Each row is a point on a tangle of strands that fork, close into loops and nearly touch. The rows are in no order.
Points whose rows are less than 72.6 apart are linked; no others are. Some points are linked to none.
Pib: [  5 -12  24   1 -14 -19 -40   5   6 -15  18 -16 -29 -26   1 -15  17  -3
 -18  17  10  -5  -5  42  -6  11   1  -7  -6 -18  -4  11   5  -2 -13]
nav: [-18  12   1  -1 -16 -42 -16  54 -26  29 -19   0  -5  -7   5 -44  28 -49
 -15  -6  -7 -47   9 -10   0  29  -3  21 -11   7  -6   1  -7  10 -15]
pegu: [  5   3  12 -28  -2  18  23 -28  18  34 -20  11 -18  13 -10  34 -42 -22
   2 -10 -29  -4  17 -17 -24  10   8 -28  50  13   6 -12 -15  36  -3]
zuz: [ 24   0  19  -8  30 -31  56  -3 -14  14   2  -3  21   7   8 -11 -11 -19
  11   8  20  -6  43   2  18  -9 -10  35 -24  10  -7  21  28 -13  -7]
talo: [ 17 -10  19  23   6 -23  -3  16  -4  -2   3  -5   5 -27  -2 -11  10   8
  -1  25  19 -11  16   1  -7 -18   9   2 -36   3  10   0  -1  -5 -18]
vak: [ -3  -4 -41  -4   6  15  -6   7 -20   1 -19  20  40  16  12 -14   8   3
  16  -3 -22  -2  -6 -33  11  -1  20  34  22 -15  11   4  -2  20  34]
bogo: [ -2 -17  36  21   7 -24   5   2  22 -22  14  10   1  -3   1 -17  27   9
   0 -13  30   7 -26  64  50  -1 -18 -28 -16  11  -8  13  19 -39   3]
manof: [ -8  12   4   2  -2  22  30 -19  38   4 -20  -1 -11  15   0  43 -27  -7
  15  -6 -13  23 -14   9   8  -3 -17 -12  34   3  -3  13  -2  12  14]
Zuse: [  9 -16  14  29  25 -23   2  21   8 -22   7  -3  24 -11   9 -22  26  22
 -21  -4  29  -2  11  14  33 -48 -12  15 -38  10  32  10  -2 -11  -1]
baro: [-18   1  34  27  14  -5  15   1  15  -6 -17  -8   5 -21  10  19  10 -10
  -1   7  42   2  16  25  34   1 -34   1  -6  19 -13  25  18 -17   2]
buku: [ 10  -7   5  14 -11 -18   6  -7  -9 -10  40  -5  -7   1 -23 -21 -22  76
  15  10  -8 -14 -19   2  -4 -40   7 -28 -43  -3  -5 -25  -5 -32  -1]
Rebe: [ 19  10  14  19   7  16  36  20   6 -28 -10   3  24  36  -7   7   5   1
  14   2  -7   0  18 -34   2 -38 -31   5  -1  29  22 -11  -6 -25  22]
pur: [-14  -5  30  20  -2  -8 -30   5  21   0  11 -13 -31 -35  -8   7  12 -13
 -11  21  28  -5  -1  48  -4  17 -18 -14   2  -6 -17  20   3  -4   0]
sele: [ -6 -16  15  -6 -21  -2 -23   1   0   7  12 -12 -42 -29 -13   3 -13   4
  -5  11  -6  -5 -17  28 -18  11   0 -32  10 -13 -25 -12   7 -17  -4]
momip: [  7   2  10  10   3 -14  31 -18  14 -22  23  -9 -11  17   3   0 -13  17
  20  -9   5  21 -26  15  11 -15   0 -13 -18   3   6   2   8 -33  -3]
dip: [ 19   7   3  -7  27 -16  23 -29  12   5  15 -18  19   8  13   3  11 -25
  -1   2  16  23  32   7   8   1  -3  39 -13  -1   8  22  18  16  -6]
rosi: [ 12  12  26  22   5   4  50  19  21 -27  -2  -4   9  27  -4   6   9   6
  12 -12  10   8   6 -14  16 -36 -37 -10 -16  43   7  -4  -3 -43  10]
gage: [-13  15 -27 -22 -28  -1 -31  10 -19  25  -3  -4 -16  -4  11 -14   8 -27
 -15  -2 -31 -14  -2 -26 -21  38  10  15  21 -26 -22 -14 -13  16   2]
fos: [ 19  24 -25  -4   4  39   7 -23  30 -24  17 -18  23  36 -23  13 -21  31
  -5  -6 -36  48  19 -38 -20  -7   1  -9  17 -24  18 -26 -10  24  19]
kasit: [ 34  -3  24  23  16   9  39  13  15  -8  -8  -1  29  20 -12   9  -8 -10
  16  24   6  -8  49 -32  -6 -20 -28   8   2  21  19   5  -3  -5  23]
dupo: [-18   3 -22   2  -3  36  13   4  -6 -20 -25   5  27  30  16  16   2   2
   7 -23  -9  26 -17 -18  16  -5  -8   6  10  22  15   0  -1 -10  20]
ded: [-22  -8  16   2 -15  -3 -35  42 -36   1 -22  14 -27 -13   7 -26  26  -1
 -27 -15   5 -29 -28  51  16  22 -20 -36 -11   3 -25   1   1 -18 -14]
Daf: [ 52  20  15  -7  16  -4  60 -36  50   4  26  -8   7  47 -18  19 -19  -4
  19   2 -22  34  30 -18 -20   1  -4   2   7   1  15  -4 -10  20  14]
Bidad: [ -8 -20 -14  12  16  -3 -41  14   2 -33   4  13  28 -15  18 -30  23  32
 -30 -14  16   4 -15  19  31 -30  16  11 -15  -9  21  12  -1  -3   0]
pali: [-14 -11 -14  14  -1  13  -4   0   1 -31   9  -6  10   9  10   0   1  17
   3 -18  10  24 -19   5  13  -4  11 -21  -9  18  18  -8   0 -27   0]
zap: [ -5   0  -2 -28  -1  17  15 -31  20  19   2  -1 -36  -6 -13  22 -52  -1
   4 -27 -32  12 -15  -6 -34   3  11 -37  35  14  -3 -19  -1   9 -22]
Vid: [ 33  22   4  -7   1  -5  46 -36  44  -7  37  -9  -9  35 -18  17 -34  26
  20  -4 -30  22   5 -20 -25 -16   3  -7   2  -5  11 -16  -4   5   6]
medi: [  1  -2  13  41   5   3   5  12  55 -39  16 -21   6  -3 -11   4  17  17
   9  10  17  20  -8  16  19 -17 -24  -9   0   6   8   0  -7 -23  30]
Vuz: [  4  -2  11  -9   6 -32  -5  -5 -21  -5  12 -11  -4  -6  16 -24  21 -25
 -13  -5  19  -4  14  12   6   9  12  20 -32   9  11  17   5  -2 -30]
fufe: [-44   2 -12   2 -12   6 -68   0 -10  -2   9 -11 -27 -22  -3  -8  15 -23
 -21 -29  23   2  -3  25  -9  47  13 -18  15  16   6   5  -7  -6  -7]
Luf: [ 14  20   9   8  11  10  39 -21  63  -3   0 -17  12  11  -6  35  -4 -17
  13  14   6  24  22  -4  10   6 -29   8  35  -9   0  14 -10  26  26]
Batip: [-23  -2 -36  -1   0  24 -19  14 -19 -11 -24  10  28   3  22 -10   7   9
  -6  -7  -7  13 -21 -17  20   5  17  25  20  -5   1  16  -1  12  20]
Naf: [ 13   9   4 -11 -20 -28  18  44 -47  28  -3  19 -11  -1 -13 -24  -9  -7
  15  16 -13 -48  -3 -12 -21 -10   7  12 -25  -6 -20 -20   5  -2 -18]
zaz: [ 13  -2  -3   5  13  -5   7  -9   3   9   6  -6  13 -14  -5   8  12 -11
   0  22  16  -1  36 -23 -28  11  10  16  -6  -8  18  -3  -2  16  -1]
sov: [ 15   5  11 -14  13 -23   3 -21   3   5  20 -14 -13  -9  16  -1  17 -34
 -18   3  10   8  21  21  -9  18   4  27 -14 -10   0  19  13  13 -25]
Mamu: [  2   6  -7 -20  -9 -18  10  29 -45  19 -15  27   0   8   1 -19   5 -28
  18   8 -17 -34  -9 -11 -10   3  10  26   0 -11 -19  -5  10   7  -1]
Solu: [  3   5 -32 -31 -12   1   2 -33 -14  -4  36   3 -22  16  -7  -7 -49  42
  11 -30 -28  14 -33  -5 -24   2  31 -10 -11   1 -12 -18   3 -20 -18]
soper: [  6   6  -5  -5   8   8  10 -18  10 -20   6  -2   4  12  18   6  -1   0
  -2   0 -11  26 -25  23  14  -6   2  18   0 -18  -4  15  17   1   3]
Dalof: [-11 -12  -2 -14 -36  -2 -36  23 -37   2  14  14 -28 -20 -15 -30 -15  31
  -8 -11 -13 -26 -43  22   1   7  -6 -41  -9   7 -38 -32   7 -37 -14]
rif: [ 50   8  13  -1  22  14  51 -27  36   3   5   1  25  46 -11  23 -17 -23
  18   4 -12  19  52 -17  -5   2 -20   9  26   7  16  -4  -2  20  27]
taz: [ -1  -8  29  35   2   2  14  11  18   7 -13 -10  -5 -27 -12  17  -7  -5
   8  24  32  -3  28  -4  -5   1 -18 -16  -2  34   8  11  -5 -14  -3]
daz: [-12  -3  -2   0   8   6  -3 -12   7 -24  -2  -9  14   1  25  -1  20  -9
 -14  -9  15  20 -15  29  36  -6  -8  21  -3  -3   2  22  21  -3 -10]
Tuves: [-22 -11 -26  -6 -25  22 -62  10  -9  -2   0 -12 -14 -34   4  -3  -2  23
 -21  17  -2  -3  -7 -10  -8  13  12 -11  24 -31 -29  -5 -18  10   9]
pep: [  4 -15  -1  -9 -18   1 -48   4  -7 -23  14  -8 -15 -26  -1 -15   2  22
 -20  11  -8  -5 -21  25  -7   3  13  -4  -2 -32 -18  -3   7   0  -5]
Kes: [  7  10 -25  -2  -2  38  16 -12  13 -21   1  -9  19  40  -1  14 -18   9
   7 -24 -20  45  -8 -17   3  -8  -3   6   8   9  23  -4  -5  -1  16]
Gupom: [  8 -17  12  13   7 -43  10   5 -21 -18  19   2   4  13  22 -46  19  37
 -15 -17  25 -10   0  20  40 -38  19  -7 -52   4  33  16  -9 -20 -14]
ros: [ -3  -4 -14   8  -4  19 -10  -5  15 -18   1  -9   3 -12   0  15  -5  23
   0  18  -6  16  -7 -10  -8 -16   4  -3   9 -23   1  -7   5   9  16]
kuzu: [ 18  16 -20 -25   2  13  34 -27 -11  13   3  19  11  40   4  10 -34  -1
  23 -20 -34  16 -20  -2 -12  -5  10  21   6  -3   7  -5  13   1   0]
dun: [-26  20  13  -1   3 -14 -34  12 -14  19  -8 -18 -15 -17  14  -2  26 -52
 -28 -15  19 -24  24  14  -9  34 -15  23   4   6  -6  19  -3  15 -15]
roruv: [-27   2  -6  13   2  27  16   4   1 -20 -28   5  16   7  27  25  12  -3
  -2 -14  12  13 -20   8  32  -8 -21  -3   8  19   4   9  10 -22  15]
kir: [-19  -9 -10 -13 -29  20 -44   1  -4   7   4 -13 -40 -34  -5   8 -18   9
 -22   9  -8 -10 -20  11 -15  15  -4 -26  26 -22 -40 -13 -10  -5   6]
veba: [ 27  24 -18   0   6  46  18 -12  27 -25   9 -16  31  58 -15  14  -6  -1
   2 -13 -33  50  14 -26  -7 -21 -14   7  15  -7  28  -8 -13  23  29]
voza: [-55  11 -10  -5  -5  11 -29  17 -30   4 -42  14 -14   6  22  -8  29 -25
 -17 -42   6 -10 -30   8  24  46   0 -11   7  21 -19  15  -5 -10  -4]
fede: [-54   0 -14   6 -14   0 -48  28 -15   7 -29  21  -3 -10  15 -38  40 -12
 -22 -34  14 -17 -27  -5  33  41   6 -19   0  26 -11   7  -4 -14  -9]
rega: [ 13 -12  -2   4  14 -29 -26   0  -5   0  17  -3  10 -21   7 -30  27   5
 -17  14   2 -12  21 -16 -18  -7  28  23 -33 -22  24  -7 -11  20 -15]
Pibek: [ 13   5 -11 -33 -11  24  11 -39  27  19   1   6 -13  12 -16  28 -52   9
   4 -21 -36  15   4 -28 -29  -1   8 -32  43  15  10 -28  -8  36  -5]
koli: [  9   8  11  -5   3  27  39 -27  51  14 -18  -1   4  21  -8  47 -28 -19
   6  11 -12  18   9  -5   1   0 -18  -9  49  -3   1   8 -13  39  28]
tol: [ 20 -11  28  41  18 -20   2  19  20 -14   5  -9   9 -25  -2 -20   8  29
  -1  27  22   1   4  14  17 -36 -12   5 -32  -1  13   4  -3  -6  -6]
noni: [ -1   4 -32  -7  -4  32  -7 -13   2  -1  -7  -3  20   4   9  15  -2   5
   2  11 -14  21   4 -19  -9   4  14   6  25 -25   6   2  -5  25  17]
noda: [ -5  -4   9  -7 -28  -4 -35  51 -42  -4  -3  23 -26  -7   1 -42   6  16
 -17 -15 -13 -34 -41  43  10   9 -12 -38 -13  -1 -34 -17   5 -29 -22]
bek: [ 34   3   2  -2  22 -10  27 -19  11  -3  23  -9  13   6  -4   2   1  10
   6  27  -6  12  31 -18 -25   0  18  15 -12 -28  15  -8  -1  10   0]
vod: [-14  -4  39  19  21 -18   1  13  -3  12 -17  -5 -14 -32  -7  -4   6 -21
 -12  12  44 -10  21  36  24   8 -34  -4 -25  32 -20  29  16 -21 -23]
rifat: [ -8  -4  -8  -4   3  -7 -14 -18  -7 -11  19 -16  -8  -2  12  -7  11 -17
  -7 -23  12  20  -1  17   1  17  22   3 -16   6  15  10   3  -5 -28]
zazu: [ 19  -2  25   7  14   8  35   0   4  18 -22   9  18   7  -6  23 -16 -30
  18  25  16 -13  51 -23  -5   5 -19   1  18  23  10   9  -4   6  19]
navu: [ 18  13   3   2   0 -19  44 -32  40 -10  38 -20 -19  27  -5   5 -25  16
  24 -10  -8  32 -12   3  -4  -9  13 -12 -11  -3   9   3  -6 -15  -2]
vav: [  5 -29  17   4  10 -30 -27  30 -16  -3  -6  31  10 -14  15 -51  38  12
 -32 -22  30 -26  -9  37  50 -35   3  -7 -41  11  19  13  -9 -11 -34]
fered: [ 10 -15   3  19 -19   5  -1  15 -12   9  -1  -2  -3 -23 -25   7 -14  39
  20  27   0 -16  -3 -19  -9 -23  -7 -25 -17   8  -6 -29  -5  -8  -1]
dor: [  5   0   6 -23  -3   0  21 -11 -11  37 -21  16 -16  14  -7  25 -24 -33
  12   6 -16 -18  26 -24 -31  24   6 -15  31  11  -2  -6 -11  17  -3]
mog: [  4   1 -25 -29 -21  -3   2  -5 -20  24  -4  13 -10   5 -15   0 -18  -4
  17  -3 -33 -13   2 -44 -27  22  26   1  13   1  -3 -24  -5   6  -7]
Morir: [  1 -13  13   4 -11  -9   1 -15  32  -6  17 -16 -31 -18 -16  12 -14   9
   9  11   2  17 -19  25 -10   5   5 -30   9  -9 -13  -6   4 -18  -4]
bogir: [  3 -16  49  17   9 -27 -10  18  10  -6   2   9 -18 -20  -9 -19  26  -2
  -5   3  35  -9 -13  70  42  11 -30 -25 -15  13 -26  19  18 -28 -12]
vovi: [ -8   3   5 -11  -3 -39 -10  24 -29  10  -8  -1  -6  -8  11 -26  25 -39
 -12  -7   6 -26   8  -2  -2  18   7  19 -25   0   0   6  -1   4 -29]
lovor: [ -6   8  -1   1  -9  23  17 -11  28 -14 -10   9 -19   6  -3  28 -31  16
  14  -4 -18  15 -41  19   5  -8  -6 -14  31  -5 -17   4  13 -12  13]
Saniz: [ 14   0  -1   4   2 -15   3 -22  15 -30  38 -17  -1   8  -2 -15  -7  51
   0   7 -11  15 -11   3  -6 -19  23   2 -26 -37   6  -2   1  -7   4]
bosin: [  7   8 -39 -34 -11  14  -6 -21 -17  -3  26  14   6  11 -13  -5 -38  43
   8 -15 -33   5 -22 -32 -21   1  25  12   1 -10 -19 -19   3  -1  -2]
Zapuz: [-27   4   8  21  13   2 -16 -19  28  -6  15 -26  -1 -19   0  23  18 -26
  -7  -3  45  12  13  24   7   9 -12   3   5  14  12  25  14   5  -4]
Gim: [  8   0 -16 -16 -13  -9   5 -33   8 -21  53 -15 -15  11 -11 -10 -38  46
   8 -15 -15  29 -25   2 -13  -5  25 -26 -10  -6  -3 -12  -1 -25  -5]
zub: [-14  -7 -14  26  12  12 -24  14   7 -36  -2  -6  31  -9  20  -6  24  21
 -19  -9  18  15  -9   4  23 -29  -7  11   0  -3  21   6   1  -4  15]
feku: [  9 -18  34  12  19 -36  -1  26 -14   0  -3  12  13 -22  13 -35  23   5
 -24 -10  46 -17  11  31  49 -31 -13   7 -46  28   8  20   6 -12 -36]
Ruz: [ 17   3   8 -24 -16   6  24 -12  -7  30  -9  23 -13  10 -21  27 -39  -1
  22  19 -24 -24  10 -21 -28  -7   1  -9  25   1  -7 -23  -1  13   3]
kem: [ 26   6  13  -3  -4 -20  30 -11  18   1  24   7 -10   2 -10   4 -20  28
  24  28 -15  -2 -13   1 -18 -18   8   3 -16 -21 -17 -11  16  -6  -3]
muf: [ 24   4  11  -9  -7 -23  22  13 -32  21  14  15  -3  -2 -18 -13 -15  22
  24  31 -14 -33   2 -14 -31 -22   4   8 -30 -13 -18 -21   6  -5 -20]
Sano: [  6   9 -13  -2  23  17  11 -26  19   2  12 -25  40  13  11  18  21 -23
  -5   1  14  28  31   0  11  -1 -14  38  11 -13  19  19  10  33  11]
Kopad: [  3   1  30  16   5   3  33   1  21  14 -27  -1 -10  -6 -10  40 -24 -14
  18  26  12 -10  29 -13  -4   6 -23 -15  13  25  -3  12  -5  -3   8]
pamo: [ 18   5  21  17  13 -10  33 -11  52  -7   3 -17   5  -9  -8  22  -5 -15
  13  21  18  17  22  -1   2   6 -19  14   3   3  -5  14   4   3  13]
siso: [ 11   4 -17 -19  -9  -3  -8  -5 -20  -1   0  10  -1  -1   5  -2 -12  10
   6   7 -30  -8 -14  -9 -18  -3  21  16  -1 -25 -13  -4  10   5   0]
depod: [  9   7  25   5   4 -13  57  12 -11  11 -15  21  -4  12 -11  15 -22  -2
  22   4  12 -16  -3   8   1 -11 -13 -16 -19  28 -11   2  14 -32 -14]
tebu: [ 22 -13 -27 -13  13  21  22 -15 -20  29  -8  22  28  43 -10   0   1 -34
  36 -20 -19   1  33 -27  -1  19  10  23  33  -7  21  -7  -2  34  28]
kame: [ -6 -11 -11  24  23   3  -6  33  -2 -25 -16   8  36  -3  17 -21  30  26
 -16 -10   7   1 -12 -17  22 -46  -3  14 -19   5  29  -4 -11 -15  17]
tulo: [  0  -5  13 -17  -6  -4  12 -22  24   6  12 -11 -42 -17 -22  20 -36  -2
  11  -6 -15   7 -12   5 -25   4   7 -36  19   3 -10 -19   0 -11 -15]
som: [ -5 -13 -14 -10 -24  -2 -14   7 -28  -2  15  10 -15 -14 -17 -14 -22  43
  10 -10 -11 -15 -34  -6  -9  -8  11 -33 -20   7 -24 -35   4 -37 -15]
kudof: [ -3   1 -23 -14  -6  40  -1 -14  -8  22 -19  10  13  19   7  24  -3 -20
   9  10 -13   2  19 -32 -10  16  15   5  39 -14   7   0 -20  40  29]
kiko: [  5  -5   7  -1 -26  -8   9   5 -19  13   8   8 -16  -9 -30   2 -31  37
  25   9  -8 -26 -18 -14 -15 -20   4 -35 -25  13 -14 -32   5 -28 -18]
givas: [  6   7 -15 -11   7  12   4 -27  10  23   5  -8   3  -2   0  21  13 -34
  -8   9   3  16  24  -9 -23  24  12  14  10  -9   9   5  -4  32  -5]
nibo: [  5 -10  18  21  -1 -13  10   1  12 -30  17   4  -3   4   7 -15   9  28
   6  -1  16  14 -37  41  31 -14  -3 -26 -16   1  -4   1  14 -34   5]
tevod: [ 14  15   1 -16   3   1  39 -22  10   5   1   9  -5  25   5  17 -21  -5
  21  -2 -22  17 -25  20  -2  -7   1  14   8  -5 -10   6  21   3  -1]
lagiz: [ -3  -6 -14  -5   5  22   9 -11 -21  25 -19  10  26  23   5   9  10 -37
  20  -2  -3  -9  26 -22  11  19   2  25  35  -9  12   9 -11  34  30]
Lel: [  1 -19   4  21 -10  -2 -25   7   5 -12   2  -4 -13 -31  -2   2   2  28
  -2  28   4  -3 -18  16  -2 -18  -2 -10  -4 -21 -13  -7   7   0   5]
Torev: [-39  -7  -9  11  -8 -11 -40  34 -18   4 -21  13   0 -24   8 -28  39 -16
 -15 -18  23 -25 -12  -1  16  12   9   0 -11  23   6   7  -6  -3 -13]
tese: [ 13   4   0   5   4  30  23 -10   9  -4 -20   2  23  36   0  30  -5 -18
  17   8 -11   3  28 -26   6 -11 -24   4  34  12  17   2 -11  18  37]
panog: [  1  18  -3 -27   3  19   2 -28   4  49 -10  -6 -18   2   4  20   1 -48
 -16   0  -4   9  32  -3 -29  38   3   2  39  -8   4  -2 -21  45  -1]
nas: [ 29   6  11 -12  -6  -5  27 -19  11  19   9  13 -12  -2 -25  27 -36  23
  26  33 -22 -19  -2 -20 -28 -20  -4  -5  -1 -15 -17 -22  12   0   3]
zar: [ -4 -15  -1   3 -19 -18 -34  34 -31   0 -10  14  -7 -29   1 -31  14  11
  -1   3   2 -25 -20  -1   5 -10  12  -7 -27   4  -6 -17  -4 -11 -20]
gal: [  6 -12  27  38  -1   3  20  19  33 -19  -7 -15  -2 -10 -13  19   2  14
  17  22  23   9   8  -2   5 -18 -27 -16  -2  23   8  -2  -8 -19  14]
Mepu: [-31  -2   8  -1   3  -4 -21   3 -17   2 -17  -5 -14 -11  12   6  19 -25
 -14 -14  13  -6 -11  26  10  21  -6  -4  -3   7  -5  18  10  -9 -15]
Koge: [ 21  12 -22 -43 -10  12  -3 -28   4  25  14  -5 -23  -4  -2  12 -17  -8
 -20   4 -36  11  -2 -10 -43  21  19   3  26 -33 -23 -25  -3  26  -9]
Tem: [-18   5   4   8  -4  30  19  -1 -13   8 -37  12  18  25   7  35  -3 -22
  15   1   4 -11  11 -17  18   0 -13  -3  26  20  16   6 -17   4  28]
bilis: [-44   5  13   3 -23   3 -37  36 -25  23 -26  -3 -37 -15   8   0  12 -23
 -21   1   3 -36  -8  15  -8  26 -13 -17   5  -4 -22  -1 -27  -4  -1]
Bizug: [ 34   2 -25 -28   3  14  24 -39  11  16  18   4  17  37 -19  12 -26   8
  15  -8 -35  27  17 -30 -30   4  20   1   8 -11  18 -28  -7  27   6]
vep: [ 15  17 -23 -11  -6  39   8 -21  32 -25  17  -6  14  28 -20  24 -42  45
   5   0 -39  32 -12 -27 -16 -19  -5  -9  26 -13   0 -19   0   8  24]
fil: [  1 -10  -3  18  28 -24  -4  27 -12   0 -15  13  38 -13  13 -26  28   8
 -14  -5  18 -14  10  -8  29 -39   2  29 -31   9  30   3  -4   0  -1]
lidop: [  0  -9  25  11  10 -18   8   0   5 -12   0  -5  -1 -13  11   1  19 -11
  -4   1  27   0  -3  31  25 -11 -13  11 -19   8  -7  20  22 -17 -12]
meba: [ 21  13 -17   5  23  31  27 -17  24 -12  10 -17  38  33  -2  18  14  -8
   4   3 -11  32  27 -19  -3 -10 -14  20  11 -16  26   2  -5  27  27]
kud: [ -7 -17 -36 -14 -16  17 -42  -7 -12  -7  17 -15  -2 -30 -15  -1 -15  39
 -14   2 -17   2  -8 -30 -13   8  14 -13   4 -19 -32 -21  -4   1   8]
Dulo: [ -1  -6 -20 -11  -5 -30 -14  40 -27  22 -13  21  13  -8 -13 -50  21  -2
  13  16 -25 -33   0 -42  -1  -3  32  22 -12 -13  -1 -19  -1  12   4]
Sivar: [ -2  -2 -23 -13  -8   5   7  16 -35  21 -26  29  23  14  -4 -11   2  -7
  30   7 -25 -31  -8 -33  -2   4  16  22  20 -12 -10  -8   3  16  26]
vedav: [-10  10  14  11  13   6  10 -21  33  10  -1 -17  -5 -11   5  35   1 -25
  -4  11  26  16  22   5  -3  14 -15   3  14   8   4  21   5   8   3]
Lar: [-17  -9  34  11   5 -13 -33  -2   7 -13   5  -6 -20 -21  -6  -9  23 -14
 -17   3  29  -6 -13  72  24  14 -22 -18   2   5 -16  24  17 -18  -5]
Tebaf: [-32  23   3  -2 -14 -26 -39  43 -20  17 -22 -11 -22  -4  15 -26  29 -57
 -27 -22  -3 -42  10   9   0  44 -24  16  -5   1  -9   9  -9   4 -12]
Gemar: [ -5   3 -38 -14   4  -6 -54   2  -7 -17  10  -1  14 -10  11 -36  27  -1
 -25 -11 -14   6  -2 -14   0  16  32  33   0 -23   4   9  -3  31  -7]
nor: [-50  14 -19 -14  -5  26 -30   7 -25   9 -31   0 -25  11  19   7  -2 -21
 -20 -36 -10  17 -28  10  11  47   3  -7  29   8 -29  19 -17   4   5]
Gaf: [-37   5  29  23  -5  -2 -27  31 -23  27 -32  -3 -28 -23   4   5  16 -24
 -18  11  29 -36   8  29   7  16 -25 -11  -1  17 -25  22 -13  -8  -5]
Kogos: [ 21  -9  21  34  -5 -14  12  21   0  -6  12  -6   0  -9 -21  -8 -10  62
  22  28   1  -7 -11   0  -2 -40  -6 -21 -33   0   0 -21  -5 -20  -3]
fip: [-18   2  20  18   5  15  29   6   1   2 -33   7   1   4  12  32   5 -10
   8   6  21  -3  -7  10  27  -8 -34  -4   7  19 -10  13  12 -14  12]
nol: [ -6  -8  44   9  24 -30 -14  15  -8   8  -6   0   8 -35   8 -24  15 -11
 -24  -8  52 -24  33  38  40  -6 -32  13 -31  31 -11  34  22 -14 -32]
Mise: [ 20   3  16   3  23 -31  14 -12  10 -19  23  -9  13   6  18 -20  11  11
  -5   8   9   3   4  17  21 -29   7  29 -33 -21   7  25  14   3  -2]
bodof: [ -1  -8 -23  -6  11  -7 -29  -1  -8 -24   6   2  26  -1  18 -25  19  16
 -16 -14  -5  10 -13  -4   9 -11  27  25 -15 -17  19   8   1   7  -9]
Sotu: [-20   3  13  -5   6 -12  19  19 -37  22 -35  14 -10  -6   4  10  10 -36
   7  -2  16 -25   7   5   6  12 -11   0  -6  19 -12  13   7  -8 -11]
todil: [ -6  -5  -3  31   7  21  -4  15  28 -44   0 -16  23   2   0   7  15  22
  -3   9   6  15  -5 -10   5 -29 -16  -2  -1   1  25  -6  -8 -15  20]
kagaf: [ 13  -6   5  -8  29 -16  28 -10 -20  16  -1  -5  30   6  14  -5   8 -36
  13  -7  19   2  51  -7  10   7 -13  38  -8   6   7  14  14   4  -3]
liku: [ -6 -16 -12   3  -2 -31 -54  14 -10  -5  16  -3   1 -26   3 -40  31  -4
 -21 -10   6 -18   7 -10  -5  -1  28  13 -29  -1  20   0 -14  10 -26]
Zadu: [-27 -13 -14   3  -3   1 -48  -4  -6 -27  16 -10  -5 -13   5 -16  16  -4
 -14 -21  21  14 -15  27   0  23  18 -13  -1  10  13   5  -2  -9 -15]
dimi: [ 16  10 -15  -4   5  -1  15 -18   2 -16  29   2  12  25   0  -4 -20  51
  12   3 -26   8 -14 -20 -16 -22  17   6 -21 -22   8 -16   4  -9   8]
dag: [-23   4 -11 -23 -18  -2   3   5 -24  19 -19  10 -35   4  -7   7 -24 -12
   3 -23 -28 -16 -22 -14 -22  20  10 -27   6  15 -14 -21  -2 -14 -21]
piza: [-20  -7  -1  -2 -28  -4 -27  30 -30  10 -16   3 -27 -22  -4 -10   0  -2
  -9   0  -5 -25 -19   6 -11  11  -2 -21  -8   1 -19 -13  -5 -15 -15]
bunud: [-38   1 -10   1 -14  25   5  15 -23   8 -45  21   5  11  11  18  -3  -2
  10  -2   2 -15 -19 -24  16   6  -1 -18  22  15   0   3 -17  -9  18]
pim: [ 19  -1  18  -6  13 -28  39  18 -33  17 -12  11   3  -1   3 -12  -8 -16
  10  15  13 -20  18  -2   2  -6   0  16 -29   7 -10  11  17 -11 -14]
lepig: [  3   7 -15  -8  -9  25  12 -16  14 -18   9   9  -2  21  -9  19 -40  43
  17  -7 -30  17 -33  -9 -16 -16   0 -10  18  -2 -11 -14   7 -17  11]
sotub: [ 11   6 -26 -35 -12  13  -7 -23  -3   5  16   2 -21  -2  -4  10 -35  19
  -3  -2 -36  11 -21  -8 -29   3  18   1  14 -27 -28 -18   9   5  -7]
rire: [-37  10  -7  17   3  13 -48  -7   7   2  13 -18 -10 -24  -3  19  21 -22
 -16 -12  39   3   5  16 -10  28   4  -7  17  11  16  19  -5  10  -5]
pese: [ -5 -25  11  13  -1 -16 -36  31 -19  -6  -6  18   0 -27  10 -33  31  14
 -19  -5  19 -19 -25  26  29 -19   5 -15 -28  14   9  -1  -7 -12 -22]
Lusud: [ 11  16 -17 -32  -8  29   2 -30  17  37   4  -9 -18   0   3  19  -5 -25
 -27   9 -16  25   8   3 -35  31  13   1  42 -28  -8 -12 -19  44  -5]
kopu: [ 18   7 -17 -11   6   3  21 -12 -11  -6   3  12  18  22   1   2  -9   9
  17   5 -24   8  -6 -19 -15 -13  16  17  -2 -12  10  -7   9   7  10]
Ruf: [-30  18  -9  -1   3   8 -32 -10  -7  26  -2 -16  -8 -13   8  14  24 -46
 -14 -15  25  -3  22  -1 -14  39   6  16  15  12  11  18 -12  28 -12]
Zoza: [  5   0 -20 -10   3 -16 -34  10 -13   8   0   7  12 -14   7 -25  30 -10
 -11  10 -12 -12  12 -18 -14  12  24  37  -8 -30   3  -5  -3  31   0]
Mavad: [-39  -2 -30   4 -18  18 -22  26 -25  -2 -37  23  11  -2  21 -13  11   6
  -3 -12   0  -5 -32 -24  24  15  12   0  14  11  -9   9  -8  -8  11]
tuf: [-25  -9 -13   6 -12  -8 -42  18 -12  -1  -1  -3  -1 -28   2 -10  24  -9
  -6   4  14 -15   3 -15  -9  13  21   5  -5   4  11  -1 -14   9 -10]
Fafir: [ 25  10  -5  -3   8 -11   2 -31  25 -14  41 -22   3   3  -2  -3   8  20
  -7  20  -4  25   9   4 -16   5  26   9 -16 -39  11  -1   7  19  -2]
doli: [ 32 -10   6   5  18  25  34 -18  11  16 -10   9  32  42  -8  20  -3 -31
  17   4   2   5  60 -19   0   0 -23  13  41   4  23  -2  -8  30  44]

A fork is a point with three links, a tip a point with one. Leave the first point through the second and follow the links. Name the first fork or tip that comes.
baro; vod -> Gaf
Lar; bogir -> muf
bodof; Gemar -> nor
vedav; pamo -> veba
Sivar; vak -> tebu
sotub; Koge -> kopu
nor; voza -> zub
veba; fos -> rire
sele; Morir -> kem

How many points has the smallest loop of links through each point below? Write 0 if it is on no loop.
Zapuz -> 20
Lusud -> 12
nav -> 10
Morir -> 0
Lel -> 0

A piece is two or more points that can be reached from each other along the links. Count, over all rows, the pieces, the separate loops (a circle has one, a figure eight two, a Y none), the forks (points with three links) and the tips (points with one).
pieces -> 5
loops -> 3
forks -> 8
tips -> 12
